A landscape with many peaks, sampled at points; each row gives a point and its height.
From any point a climber steps to the highest of the 2 points nearest to it. It stops when none of these is higher. Distance is the straight distance between rows; heights are no part of it.
k_625 (h 5.06): 2, 2, 5, 10, -47, 3, 24, -20, 1, -6, -40, 39, 12, 60, -25, -22, 33, 31, -25, 2, 6, 21
k_903 (h 0.44): 14, -22, 2, -29, -2, 44, 18, 12, -50, -3, 51, -27, 36, -32, 1, -36, 14, 20, -10, -31, -14, -25
k_701 (h 6.48): 14, 20, 37, -25, -20, 19, 49, -27, -52, -36, 4, -26, 2, 30, 0, 12, 29, 10, -63, -4, 36, -5
k_910 (h 3.63): 8, -22, 10, -53, -29, 51, 32, -9, -28, -18, -22, 16, -20, 10, -35, -2, 20, -29, 22, -1, 8, 14
k_271 (h 5.88): 29, 7, 6, -19, 0, 27, 24, 15, -22, -21, 14, -28, 29, 19, 8, 5, 11, 24, 10, -19, 6, 8
k_231 (h 8.08): 6, 10, 4, 1, 36, -43, -59, -7, -12, 16, 27, -26, -22, -52, 56, 24, -36, -45, -1, 22, -1, -12
k_685 (h 5.67): 20, 22, -48, 1, 5, 11, -28, 3, -21, 2, 17, -7, 37, -41, 25, -25, 30, 31, 57, -13, -33, 14
k_935 (h 3.70): 14, 18, -19, 36, 7, -50, -65, 14, 14, 10, -39, 21, 25, 1, 56, 3, 16, 36, 81, 35, -5, 21
k_593 (h 5.47): 20, -24, 5, -9, 3, 47, 24, 11, 12, 38, 9, 11, 0, -2, -30, -27, -4, 29, -21, -27, -31, -24
k_128 (h 7.65): -39, 7, 7, 0, 29, -32, -43, -17, -40, 18, 33, -14, -48, -80, 36, 23, -15, -50, -23, 37, -15, -22
k_235 (h 4.33): -4, 20, 10, 31, -5, -46, -28, 5, 34, 19, -6, 9, -18, 6, 20, 7, -7, -3, -26, 38, 4, 28
k_63 (h 6.70): -42, -14, -5, -12, -8, 3, -24, -8, -39, 4, 36, 26, -47, -83, 8, -21, 27, -40, -27, 22, -24, -6
k_617 (h 5.71): 1, 25, -34, -4, -5, 18, 2, -20, -30, -27, -25, -2, 46, 35, 12, -7, 29, 4, 69, -2, -19, -1
k_822 (h 7.15): 31, -35, 1, 1, 10, 12, -18, 19, 52, 40, 5, 35, -45, -35, -11, 5, -9, 11, 38, 1, 11, 21
k_275 (h 7.35): -16, -4, -21, -3, 1, -21, -17, 6, 63, 14, 17, 0, -44, -18, -12, -9, -46, -63, -29, 4, 31, 11
k_997 (h 5.77): 18, 11, 5, 21, 14, -25, -4, 17, 30, -11, 12, -27, 31, 35, 24, -9, -31, 1, -39, -27, 10, 2
k_110 (h 5.31): 18, -3, 7, 0, 36, -26, -10, 23, 29, 1, 8, -46, -3, 9, 26, 20, -58, -15, -3, 0, 37, 14
k_918 (h 4.87): 23, 14, -38, 20, -9, 2, -7, 5, 27, 6, 7, -3, 78, 12, 17, -45, 16, 41, 8, -43, -19, 5
k_519 (h 2.28): -60, 20, 13, 9, -27, -29, 5, -39, -31, -17, 1, -9, -46, -36, -8, 59, 41, -57, -12, 38, 9, -4
k_818 (h 7.14): -16, 21, 17, 13, 15, -31, -17, -24, -35, 14, 13, -18, -20, -40, 33, 29, 8, -25, -45, 36, -31, 4
k_143 (h 0.91): 27, 26, -29, 1, 48, -8, -38, 13, -8, 12, 24, -41, 13, -24, 50, 9, -25, 13, 46, 10, -31, -7
k_638 (h 4.86): 15, -21, 15, 31, 3, -3, -2, 15, 79, 41, -13, 40, -11, 22, -27, -4, -22, 48, 5, -9, -7, -1
k_555 (h 2.52): -65, 20, -7, 2, -3, -31, -7, -39, -20, -14, -20, -18, -50, -14, -18, 53, -5, -84, -1, 38, 12, -7
k_147 (h 1.31): 6, 19, 11, -3, 47, 10, 5, -11, -75, 0, 4, -54, 9, -15, 22, 41, 9, 38, 30, 17, -46, -19
k_877 (h 7.20): 23, -10, 6, 28, 3, -17, 6, 25, 58, -16, 14, -12, 63, 43, -10, 0, -6, 45, -15, -73, 45, -31
k_587 (h 1.60): -7, 14, 15, -2, 13, 8, 7, -25, -65, -18, -17, -14, 1, -20, 13, 61, 43, 18, 46, 12, -25, -2
k_717 (h 5.85): -30, 13, -4, -16, -26, 4, 32, -16, 7, -10, -30, 13, -23, 52, -37, -12, -11, -30, -22, 25, 5, 12
k_397 (h 4.90): 11, 28, -27, 6, -6, 13, 21, -22, -27, -20, -25, -2, 42, 54, 6, -24, 24, 38, 10, -3, -32, 6
k_185 (h 7.68): 0, 4, -15, -5, 25, -28, -50, -2, 32, 27, 18, -15, -56, -39, 24, -1, -54, -55, -10, 24, 22, -3
k_22 (h 6.12): 13, -69, 19, -36, 9, 47, 30, 30, 17, 23, 21, -2, -18, -25, -55, -6, -15, 6, -6, -41, 29, -26
k_514 (h 7.66): 15, -25, 17, 42, 25, -31, -16, 33, 82, 4, -6, 4, 41, 46, -20, 6, -33, 58, 5, -44, 54, -28
k_906 (h 6.33): 33, -1, -8, -16, 0, 33, 28, 30, -3, -22, 35, -47, 47, 9, -5, -14, 12, 54, 8, -48, 25, -8
k_225 (h 4.60): -8, 0, 23, 42, -6, -38, -17, 18, 74, 36, -18, 33, -13, 35, -3, 1, -32, 17, -27, 27, 15, 14
k_667 (h 6.11): 13, -3, 5, 20, -11, -2, 22, 38, 24, -24, -34, 14, 36, 78, -11, -19, -12, 61, 32, -18, 31, 6
k_637 (h 0.58): 3, -22, -11, -27, 17, 19, -5, 11, -38, -11, 37, -13, 23, -44, 23, -29, -15, -17, 6, -12, -20, -21
k_313 (h 7.60): -31, 18, -9, -7, -20, 2, 10, -49, -37, -26, -29, 9, 13, 22, 2, 15, 18, -52, 3, 14, -21, -10
k_193 (h 0.74): 22, 7, -35, -16, 29, 8, -9, 18, 5, -8, 22, -36, 29, -10, 30, -15, -32, -13, 27, -20, -17, -7
k_843 (h 6.75): 39, 4, -7, 6, 14, 13, 22, 26, 21, -9, 37, -34, 61, 29, -12, -5, 0, 62, -14, -76, 33, -34
k_513 (h 6.64): -2, -24, 7, -33, 26, 19, 3, 11, -21, 9, 17, -6, -48, -56, -6, 11, -18, -25, 22, 15, 1, 5
k_165 (h 6.58): -48, 31, -9, 13, -34, -25, 6, -29, -3, -4, -25, 20, -22, 22, -19, 7, 20, -47, -33, 38, -17, 16
k_747 (h 6.35): 3, 19, 6, -3, -1, -17, 2, -5, -8, -34, 10, -24, 31, 17, 26, 6, -20, -44, -36, -12, 10, 4
k_994 (h 6.34): 6, -37, 21, -29, 18, 30, 28, 22, 14, 20, 24, -10, -34, -31, -30, 5, -25, -9, -17, -10, 23, 2
k_562 (h 4.72): -32, -8, -16, -27, -13, 28, 19, -11, -15, 2, 13, 18, -22, -12, -23, -43, -16, -54, -37, 14, -25, -21
k_399 (h 5.51): 8, -15, 21, 11, -33, 11, 36, 13, 31, -7, -32, 32, 9, 69, -40, -14, 17, 37, -13, -21, 27, 6
k_735 (h 4.52): 15, -12, -22, 7, -28, 8, 2, 7, 37, -4, -3, 27, 58, 14, -10, -34, 15, 13, 3, -45, 0, 4
k_604 (h 6.90): 9, -29, 0, -22, 8, 26, -17, 6, 2, 26, 6, 34, -74, -53, -4, 3, 1, -7, 35, 17, -13, 12
k_534 (h 5.13): 22, -8, 9, 11, 1, 13, 10, 9, 32, 27, -7, 23, -13, 8, -10, -6, -10, 32, -14, 1, -28, 9
k_252 (h 7.17): 7, -9, 39, -36, -23, 43, 41, -17, -52, -6, 26, -23, -2, 1, -17, -22, 21, 10, -70, -7, 10, -9
k_761 (h 5.28): 22, 27, -49, 24, 7, -4, -26, 10, 17, 21, 5, -5, 60, -15, 19, -36, 25, 59, 37, -3, -34, 19
k_451 (h 5.76): 21, 17, 20, -26, 12, 16, 33, -17, -48, -35, -3, -42, 8, 26, 11, 30, 8, 15, -7, 2, 17, 3
k_171 (h 7.38): 1, -14, -6, 16, -4, -1, -20, 19, 76, 59, 6, 37, -72, -24, -31, -8, -18, -5, 2, 15, 11, 6
k_700 (h 7.31): 8, 6, 21, 4, 22, -6, -1, -5, -15, 15, 14, -22, -21, -16, 22, 11, -17, 1, -51, 25, -34, 1
k_644 (h 3.45): -3, 27, -11, 35, 11, -56, -74, -12, 0, 4, -44, 24, -9, 0, 45, 27, -7, -2, 89, 37, 1, 7
k_764 (h 2.04): -41, 14, 31, 11, -23, -8, 5, -46, -45, -18, -30, 5, -20, -8, -7, 65, 65, -21, 0, 32, 3, 10
k_607 (h 6.98): -20, 6, -3, -5, -10, -12, -2, 3, 37, -6, 28, -8, -8, -5, -1, -16, -28, -57, -56, -4, 11, -8
k_287 (h 4.23): 11, -4, -5, 21, -29, -28, -21, 16, 33, -9, -10, 29, 43, 2, 23, -25, 21, 4, 1, -16, 16, 29
k_508 (h 7.37): -22, -19, 13, -5, -35, 10, 21, 9, 26, 25, 39, 13, -33, -36, -42, -14, 14, -23, -61, -6, 11, -3
k_586 (h 1.83): -35, -1, 29, -16, -5, 13, 16, -40, -65, -7, -21, 8, -25, -30, -6, 53, 44, -13, 21, 19, -21, -8
k_646 (h 7.03): -32, -9, 4, -10, -39, 8, 0, 0, -2, 14, 31, 21, -43, -51, -18, -11, 36, -33, -46, 24, -14, 16
k_21 (h 2.88): -28, 8, -3, -3, 24, -21, -9, -19, -12, -20, -30, -10, -23, 10, 9, 45, -24, -50, 37, 27, 7, -3
k_828 (h 4.01): 13, -16, -12, -25, -21, 40, 31, 5, 9, 0, -18, 30, 1, 31, -36, -20, -5, -8, 25, -16, -2, 8
k_208 (h 4.66): -11, 24, 12, 25, -3, -44, -22, -3, -6, -19, -30, 2, 2, 35, 24, 21, -11, -7, -6, 33, 3, 30
k_858 (h 4.35): 7, -11, -20, -9, -20, 33, 0, 1, 7, -4, -5, 41, -9, -10, -13, -33, 4, -34, 0, -11, -22, 0
k_64 (h 6.68): 11, 1, 17, 26, 9, -19, 24, 32, 27, -21, -36, -4, 16, 88, -15, -17, -40, 59, -12, -19, 52, -6
k_66 (h 3.96): 19, 8, -13, 26, -10, -44, -39, 30, 31, -1, -15, 14, 46, 6, 48, -15, 8, 37, 51, -1, 12, 35
k_660 (h 5.12): -11, 6, 5, 15, -17, -35, -7, -6, -19, -40, -36, 16, 25, 22, 27, 28, 23, -7, 32, 16, 25, 25
k_742 (h 4.55): 11, 9, -3, -12, -30, 26, 32, -23, -28, -2, -24, 23, 30, 35, -10, -25, 38, 29, -23, -7, -24, 11
k_989 (h 5.60): 9, -2, 5, 4, -20, -17, 14, 22, 8, -45, -27, 9, 29, 51, 12, 0, 1, 30, 30, 1, 39, 30
k_621 (h 5.22): -17, -5, -1, -31, -27, 30, 48, -12, 9, -8, 4, 1, -22, 36, -47, -29, -21, -33, -58, -3, 8, -20
k_771 (h 1.09): 19, 29, -10, 0, 52, 9, -13, 16, -38, 6, 22, -65, 18, -20, 23, 23, -3, 47, 53, 17, -35, 4
k_32 (h 6.07): 5, -1, -35, 0, 7, 0, -39, -14, -44, -6, 12, 20, 18, -73, 44, -23, 37, -5, 34, -6, -45, -6
k_682 (h 6.41): -24, -13, -8, 1, 6, 4, -29, -26, -65, 5, 18, 28, -15, -78, 23, -23, 32, -23, 0, 10, -43, -12
k_905 (h 7.85): -12, 0, 25, -14, 2, 15, 26, -5, -29, 10, 33, -26, -22, -17, 2, -3, 3, -5, -74, 16, -16, -3
k_423 (h 3.15): -19, 16, -8, 19, 28, -42, -44, -18, -9, -9, -44, -3, -21, 6, 25, 49, -25, -42, 78, 20, 11, 3
k_243 (h 6.59): -5, 1, -22, -30, 7, 34, 11, -31, -45, -22, -14, 4, 12, -2, -6, 0, 8, -29, 46, 1, -30, -18
k_121 (h 5.83): 25, -48, 17, -20, 13, 55, 34, 20, 14, 30, 17, -3, 1, 8, -69, -13, -7, 41, -6, -58, -2, -44
k_246 (h 7.67): -15, -17, 8, 16, -24, 2, 9, 10, 75, 39, 22, 22, -47, -18, -53, 2, -7, -18, -49, -3, 17, -8
k_851 (h 7.22): 6, -26, 21, 33, 31, -27, 15, 30, 58, 5, -34, 1, 8, 68, -40, 4, -54, 65, -8, -27, 55, -24

For each start below, name the point where the climber stops.
k_235: k_514
k_110: k_231
k_828: k_313
k_637: k_246
k_625: k_514
k_271: k_514
k_423: k_246
k_997: k_231
k_225: k_246
